A landscape with many valleys, sampled at points; each row gives a point and its height.
From any point a ball rolls to the lowest of the 2 points nearest to it. It stops when none of these is lower. Distance is the straight distance between rows; heights are no part of it.
<447>: [162  70  79 159 150  69 118 135 119 122 134 102 134 116 104  74 136  40
 120  79 146 193  98  65  96 191 149 118  79 178 129 121 175]  (h 47.7)
<778>: [142 171 164 158 114 112 103 143 126  89 137 144 158 125 100 105 155 129
 127 127 110  95 151 130 127  83 172 149 150 125 175 147 137]  (h 22.7)
<690>: [169 167 134 141 123 139 114 127 123 135 152 103 173  90 130  96 146 116
 160 127 124 111 157 138 145  93 126 150 155 169 127 138 168]  (h 27.3)
<198>: [167 161 122 160 116 182 145 127 108 162 156  90 128 109  95  89 147 134
 142 145 149 125 157 145 157 142 105 165 176 165 127 148 138]  (h 39.3)
<594>: [122 171 155 113 103 155 142 111 137 128 166 108 144  98 131 118 157 158
 157 147 110 123 155 154 127  60 105 173 185 138 149 132 119]  (h 33.4)
<510>: [ 36  90 135  59 101 151 147 112 175  97 158 177  69 186 175 171  78 186
 116 142 107 100 105 133  86  51 100 144 116  76 134 111  82]  (h 28.0)
<351>: [152 156 120 135 100 193 154 126 101 172 155  85 105  98 107  93 152 159
 133 168 157 140 156 159 149 138  83 173 197 167 124 141 108]  (h 39.8)
<798>: [ 82  84 109  45 107 142 139 105 141 140 147 148  59 124 207 165  96 187
 149 158 127 135 101 138  57  56  87 121 120 112 103 104 113]  (h 17.3)
<115>: [ 85 141 161 116 125 130 124 108 156 116 118 149 153 144 154 178 135 130
 137 124 106 103 138 140 128  86 133 122 132  94 126 116 124]  (h 34.2)
<668>: [149 173 146 127 109 146 118 128 122 123 154 106 159  82 129  99 156 146
 153 147 123 109 157 148 135  68 120 169 176 152 142 137 145]  (h 30.7)
<477>: [141 146 118 100 108 190 165 109 110 179 174  81 104  93 147 128 139 144
 159 149 137 172 137 171 140 129  58 152 175 165 102 127 119]  (h 36.8)
<333>: [ 88 152 159 104  91 169 163  96 144 132 183 109  98 141 130 150 144 184
 142 141 100 147 143 163 111  82  83 169 176 125 158 128  76]  (h 38.7)
<874>: [112  99 135  97 165 136 155 121 118 137  98 155 127 153 152 181  81 146
 110 142 131 125 107 155 164 175  96  98 112  74  85 115 113]  (h 71.5)
<695>: [130 151 133 138 121 191 161 108 109 168 150  93 105 162 115 150 146 147
 129 134 134 148 143 180 167 170  77 148 169 135 123 143  86]  (h 74.3)
<503>: [183  98  92 181 143 102 139 137 121 135 156  98 144 108 101  73 120  37
 126  80 144 182 116  78 121 202 137 119  93 183 109 128 186]  (h 49.7)
<27>: [176 155 122 145 131 160 148 126 123 168 162  93 156  91 137 110 123  92
 156 121 136 150 148 146 163 149  96 130 151 167  94 128 173]  (h 30.6)
<545>: [185 107  92 190 138 136 151 133 116 151 159  90 130 125  74  74 124  54
 128  87 148 169 124  88 133 214 130 131 106 181 110 142 167]  (h 51.4)
<809>: [ 60 116 148  95 135 134 138 125 162 103  95 175 131 175 141 181  94 152
 107 140 109  84 110 136 153 108 128 115 115  61 121 121  84]  (h 67.6)
<941>: [178 129 117 172 147 134 144 134 115 154 143 105 152 107 121 111 111  70
 130 103 144 160 133 121 149 197 123 110 115 146  97 125 178]  (h 30.0)
<905>: [167 103  93 145 162  79  57 151  95  87  95 159 122 143 105 103 119  87
 119  97 139 125 113  84  99 131 176 103  86 158 152 116 158]  (h 10.8)
<937>: [132 139 123 106  97 185 150 114 103 169 154  92 101  99 132 116 142 172
 140 179 148 154 136 168 127 124  73 156 189 149 125 123  98]  (h 38.3)
<415>: [ 98 143 145 111 122 126 101 159 147  84  95 204 125 154 130 152 103 146
 101 145 120  57 120 138 143  62 159 115 128  76 152 120  95]  (h 44.3)
<885>: [ 82 126 152  97 108 164 145 125 144 123 136 157 103 172 136 157 101 194
 108 176 115 111 113 165 129  91  98 142 160  87 158 117  60]  (h 30.4)
<219>: [167 100  97 152 168  53  97 147 126 110  97 153 138  97 164 120 122  62
 106  80 138 158 123  78 112 173 166  73  66 145 100 110 183]  (h 29.0)
<797>: [201 155 108 156 123 160 143 146 118 161 175  93 156  76 113  64 123  85
 150 123 146 138 150 127 157 144 100 151 148 196  99 136 188]  (h 25.6)
<193>: [134 126 132 157 128  64  75 146 116  77 106 141 140 150  80  94 153 107
 115  95 118 118 117  86 104 118 205 124  91 144 186 149 129]  (h 32.4)
<326>: [132  74  83 132 163  39  95 149 134 112  82 125 121 120 119 103 141  91
 110  90 138 163  99  70  96 180 180  97  48 140 142 124 148]  (h 43.9)
<157>: [159 131 113 107 106 160 125 143  91 161 139 120 123  48 153 103 123 144
 140 182 164 145 127 152 116 110  86 131 169 146 105  96 150]  (h 21.8)
<971>: [ 79 136 159 128 128 118 126 134 158 102  87 165 147 164 117 162 114 139
 107 134 109  86 118 131 151 122 153 112 113  69 142 129  88]  (h 65.8)
<641>: [118 120 119 140 138  54  69 152 136  81  79 153 129 147 101 114 143 108
 110  93 120 109 114  86 108 128 209 102  66 127 166 138 123]  (h 35.8)
<56>: [119 132 141 130 134 170 158 112 110 158 130 107 117 173 121 170 129 148
 118 137 126 140 125 175 167 184  85 129 144 110 116 137  86]  (h 73.8)
<801>: [112  84 115  62 158 138 167 114 122 142 134 170  86 133 210 191  74 152
 128 149 140 149 110 155 115 109  73  98 117  86  67  95 141]  (h 19.5)
<238>: [114 170 176 132 106 132 122 131 146  97 145 149 157 124 121 134 152 137
 134 137 104  97 151 146 124  61 145 150 166 106 166 131 122]  (h 30.1)
<742>: [145 131 123 138 150  89  86 136 131 114  88 162 153 116 163 150 129  96
 125 105 127 102 140 114 129 122 166  83  97 125 103 115 168]  (h 29.7)
<550>: [114 121 120 122 152  73  92 141 146 103  62 178 141 126 160 162 131 103
 110 103 128  88 137 105 131 126 181  78  74 103  99 122 145]  (h 35.2)
<60>: [153  95  91 166 128  78 107 121 116 118 142  81 141 141  68  57 165  69
 143  80 133 159 111  65 107 155 172 144 101 191 158 159 154]  (h 46.2)
<760>: [155 146 130 156 124 168 130 129 106 157 137 110 134 123 108 119 128 138
 138 151 142 124 142 150 146 143 113 139 159 135 133 128 135]  (h 37.0)
<972>: [104 136 150 109 138 132 131 100 147 138 125 127 159 130 176 182 129 120
 150 117 109 128 141 138 135 107 118 113 130 114  96 114 146]  (h 24.4)
<800>: [184 123 108 176 141 141 113 143 102 143 138 118 142 116  98  96 110  96
 132 122 150 136 133 114 130 168 129 125 125 156 126 120 174]  (h 23.6)
<957>: [ 71 138 165 109 108 132 131 158 168  77 113 204 127 170 120 155  93 150
  89 152 102  71 115 139 148  70 142 125 144  62 166 122  68]  (h 40.9)
<626>: [128 127 134 115 135 163 140 116 116 161 132 125 128 131 151 162 112 144
 140 152 133 137 126 164 140 132  92 120 146 111 110 109 132]  (h 32.5)
<16>: [131 149 142 187 124 125 141 123 129 135 120  93 136 159  64 104 158 121
 124 109 124 128 135 115 155 183 161 132 125 126 159 164 100]  (h 57.1)
<935>: [ 94 104 121  58  84 150 133 109 118 144 135 129  78 100 167 135 121 197
 136 191 137 143 103 146  74  69  85 136 162 118 133 108  79]  (h 24.1)
<97>: [136 170 137 153 120 187 164 103 123 162 154  82 117 151 100 131 164 130
 142 115 130 137 153 161 177 162  96 153 171 145 127 157  97]  (h 74.7)
<301>: [183 142 111 139 116 160 118 152  93 155 144 116 136  64 126  89 122 128
 140 163 160 129 140 141 126 124 103 142 163 161 113 111 171]  (h 18.9)
<735>: [122 148 146 102 130 135 127  99 152 140 152 113 169 110 188 162 135 120
 165 117 100 132 151 141 131  78 103 126 146 143  99 114 154]  (h 9.5)
<788>: [ 93 136 154 132 140 112 147 116 145 139  89 106 154 140 123 166 146 123
 125 113 115 129 126 129 152 185 145 110  97  91 110 140 117]  (h 55.1)
<93>: [ 89  90 128  73 159 144 151 116 133 127 104 170 109 171 166 189  71 168
 114 151 125 109 101 156 153 134  90 105 116  71  87 118  98]  (h 70.2)
<869>: [ 85 131 144  75  96 146 124 112 146 118 152 146 110 114 176 156 130 174
 148 154 114 113 128 145  81  28 108 148 156 112 138 104 111]  (h 22.6)
<954>: [105 112 111 126 143  45  79 157 156  88  58 158 127 131 126 129 143 114
 102  95 124 104 119  85 114 142 208  90  46 113 138 136 126]  (h 39.2)
<12>: [ 63  99 143  75 137 150 151 109 148 119 120 158 107 187 159 193  87 172
 118 145 110 110 104 153 136 114  93 124 120  74 109 119  85]  (h 69.2)
<943>: [178 166 115 172 115 174 142 139 106 148 161  88 122 100  77  54 153 144
 132 149 150 111 167 126 150 132 118 194 184 182 135 167 141]  (h 41.2)
<487>: [169 104  87 183 131 109 122 122 107 121 158  84 132 151  49  49 156  76
 141  89 138 149 124  65 114 153 156 167 125 202 154 171 158]  (h 48.1)
<494>: [145 123 112  93 109 151 108 146  93 149 115 147 110  64 158 117 119 165
 130 193 164 120 118 153 107  89 103 121 164 123 116  94 131]  (h 23.8)
<131>: [ 67  98 129  58  86 148 140 101 151 125 167 137  63 135 184 156 104 202
 145 155 113 135 105 134  53  54  92 143 124 112 131 110  94]  (h 20.6)
<110>: [140  89  94 149 131  45  89 131 130 113 120  92 141 127  99  75 174  80
 135  78 129 165 108  68  95 155 187 122  76 181 159 147 152]  (h 43.8)
<457>: [ 72 147 170 129 126 124 156 105 158 126 107 110 153 155 119 175 154 127
 128 112 100 125 132 139 150 159 136 125 115  87 127 142  97]  (h 50.4)
<763>: [154  70  79 145 162  55  95 141 116 112 105 121 126 121 112  92 135  59
 115  84 143 180  97  66  91 182 163 103  68 159 136 116 166]  (h 46.1)
<706>: [ 83 139 160 145 125 101 129 148 161  98  86 155 147 163  89 138 121 138
  98 129 105  95 113 118 152 147 171 112 103  73 164 143  76]  (h 63.4)
<512>: [164 114  98 141 163  60  75 146 124 102  83 170 132 111 163 133 129  77
 111  85 131 120 135  89 115 140 177  70  73 146 102 111 175]  (h 23.3)
<764>: [187 133  96 185 129 136 131 128 111 128 171  84 138 134  56  37 151  91
 145  99 140 124 150  82 136 144 144 183 142 207 142 180 168]  (h 46.0)
<88>: [ 94  86 113  54 136 143 150 107 133 142 140 157  78 140 211 185  85 167
 139 149 128 136 111 147  90  80  79 112 118  97  85  99 130]  (h 11.0)
<707>: [172 116 109 166 150 108  86 144  99 119 111 137 141 132 100 105 114 101
 125 112 142 122 123 101 117 148 158 112 105 146 145 122 164]  (h 17.1)
<708>: [144 107 129 141 169  91 152 139 121 137  94 126 145 108 143 148 107  93
 103 105 142 158 118 111 148 219 138  83  79  99  81 118 161]  (h 44.7)
<30>: [151 154 149 166 121  91  82 145 111  78 130 140 150 138  87  91 154 115
 121 109 114 102 139 108 115 101 190 142 123 145 182 154 142]  (h 28.2)
<894>: [119 152 148 131 125  98  81 166 136  64  90 199 129 148 115 135 119 127
  99 122 117  64 127 121 130  76 191 112 109  99 163 130 111]  (h 46.4)
<476>: [ 48 105 143  62  76 146 143 117 169  99 176 165  65 149 166 152 100 195
 122 154 105 115 110 131  59  34 101 152 136  93 156 108  79]  (h 24.0)
<618>: [150 100 114 144 169  62 128 144 131 123  85 140 145  95 158 136 114  84
 101  95 141 158 124  90 129 198 159  73  66 113  86 115 175]  (h 37.1)
<9>: [118 101 101 119 163  42  97 154 152 102  49 163 127 114 153 145 135 107
  99  95 131 112 126  84 120 161 191  75  45 109 100 127 145]  (h 40.4)
<580>: [159 126 134 147 157 125 154 127 117 149 127 120 152 102 157 148 105  82
 122 109 140 165 128 135 154 193 113  92 112 117  77 113 172]  (h 38.0)
<952>: [127 104 124  90 146 154 149 119 112 154 129 147 108 126 183 173  88 147
 131 157 140 148 114 165 130 126  80 103 134  95  88  95 137]  (h 27.2)
<914>: [156 156 138 125 130 137 116 117 138 143 145 109 177  94 164 130 137 107
 162 122 117 125 152 142 146  93 114 126 146 156 107 121 168]  (h 21.7)
<628>: [120  89  98 139 139  40  85 144 139 109  91 110 128 130 105  93 163 100
 121  87 129 157 102  72  94 161 198 112  58 149 163 139 137]  (h 40.8)
<313>: [111 119 121  69  97 145 117 126 107 141 120 144  98  79 166 131 126 183
 136 192 148 120 110 149  89  59 100 130 167 117 126 101 104]  (h 25.5)
<646>: [109 169 156 114  90 167 165 108 133 130 175 103 106 111 115 114 161 184
 138 159 115 140 154 159 125  77  93 186 206 135 162 139  79]  (h 36.3)
<272>: [ 99 119 148 111 150 145 158 112 121 141 107 125 133 167 133 185 112 146
 116 132 119 131 115 157 162 181  99 112 119  88  99 129 102]  (h 72.8)
<740>: [195 154 107 149 115 160 125 154 102 153 162  99 146  59 112  64 130 117
 148 151 155 126 151 127 136 127 103 163 163 190 108 130 181]  (h 21.9)
<519>: [116 119 140 131 155  95 151 129 134 142  83 106 151 121 130 156 133 112
 116 108 128 141 122 121 149 214 145  96  83  98  93 133 139]  (h 50.9)
<178>: [163 125 104 135 156  91  55 162 101  82  85 182 115 142 114 119 108 113
 112 110 139  87 122 107 112 107 179 100  93 138 149 116 144]  (h 6.2)
<643>: [ 90 154 161 124 108 171 164 100 138 138 159 113 111 169 121 163 143 167
 133 137 104 139 138 170 141 119  92 156 170 112 152 133  72]  (h 41.0)
<521>: [103 149 161 169 120 113 137 133 144 118 102 121 147 161  77 125 146 130
 112 121 111 113 126 122 150 163 167 122 116  94 167 151  88]  (h 60.0)
<542>: [172 121 102 193 135 146 144 128 110 155 141  85 126 150  61  85 137  90
 127 101 147 146 131 101 143 211 135 137 120 165 129 154 141]  (h 53.1)
<985>: [ 81 162 176 139 114 149 164 104 153 124 138 117 138 167 105 164 153 139
 129 119  96 127 140 154 153 135 117 141 152  93 151 141  79]  (h 44.9)
<349>: [151 153 124 114 126 176 159 112 122 174 169  86 137  95 149 131 129 119
 164 132 129 161 143 166 153 128  74 140 164 162  98 125 148]  (h 34.6)
<489>: [ 91 112 135  76  98 162 140 117 130 140 136 139  84 140 153 145 108 204
 121 191 128 128 110 163 101  83  89 142 164 104 148 112  66]  (h 26.7)
<663>: [153 152 127 182 128 156 152 114 121 157 136  79 132 145  77 106 159 104
 137 101 134 134 144 125 169 193 133 137 137 149 129 163 121]  (h 54.9)
<909>: [183 157 115 183 123 141 119 139 103 121 162  94 139 119  67  48 152 124
 136 125 136 110 158 105 137 121 145 190 159 184 154 172 161]  (h 43.6)
<711>: [ 89 137 161 124 115 151 140 141 149 109 119 169 127 175 115 149  99 174
  95 166 109  95 117 157 149 101 123 134 158  78 167 125  61]  (h 35.1)
<388>: [ 77 138 160  97 107 146 129 114 156 110 141 157 128 146 156 170 126 156
 136 142 106 104 132 148 108  54 117 141 151  93 144 110 109]  (h 27.4)

Call two points neighbours if one is among the 2 nearest of the other. Go from one point of each pair to the other, from neighbour to neighbour, staying as low as possible. Name the highest point that can't be avoided.
<778>, <512> | <9>
<628>, <301> | <487>
<935>, <301> | <313>

Write out the way that a ball takes from each point below.
<56> | <272> <874> <93> <12> <809> <971> <706> <521> <16> <663> <542> <545> <503> <447> <763> <326> <628>
<788> | <457> <985> <643> <333> <646> <594> <668> <690> <914> <735>
<519> | <708> <618> <219> <512>
<351> | <937> <477> <349> <27> <797> <740> <301>
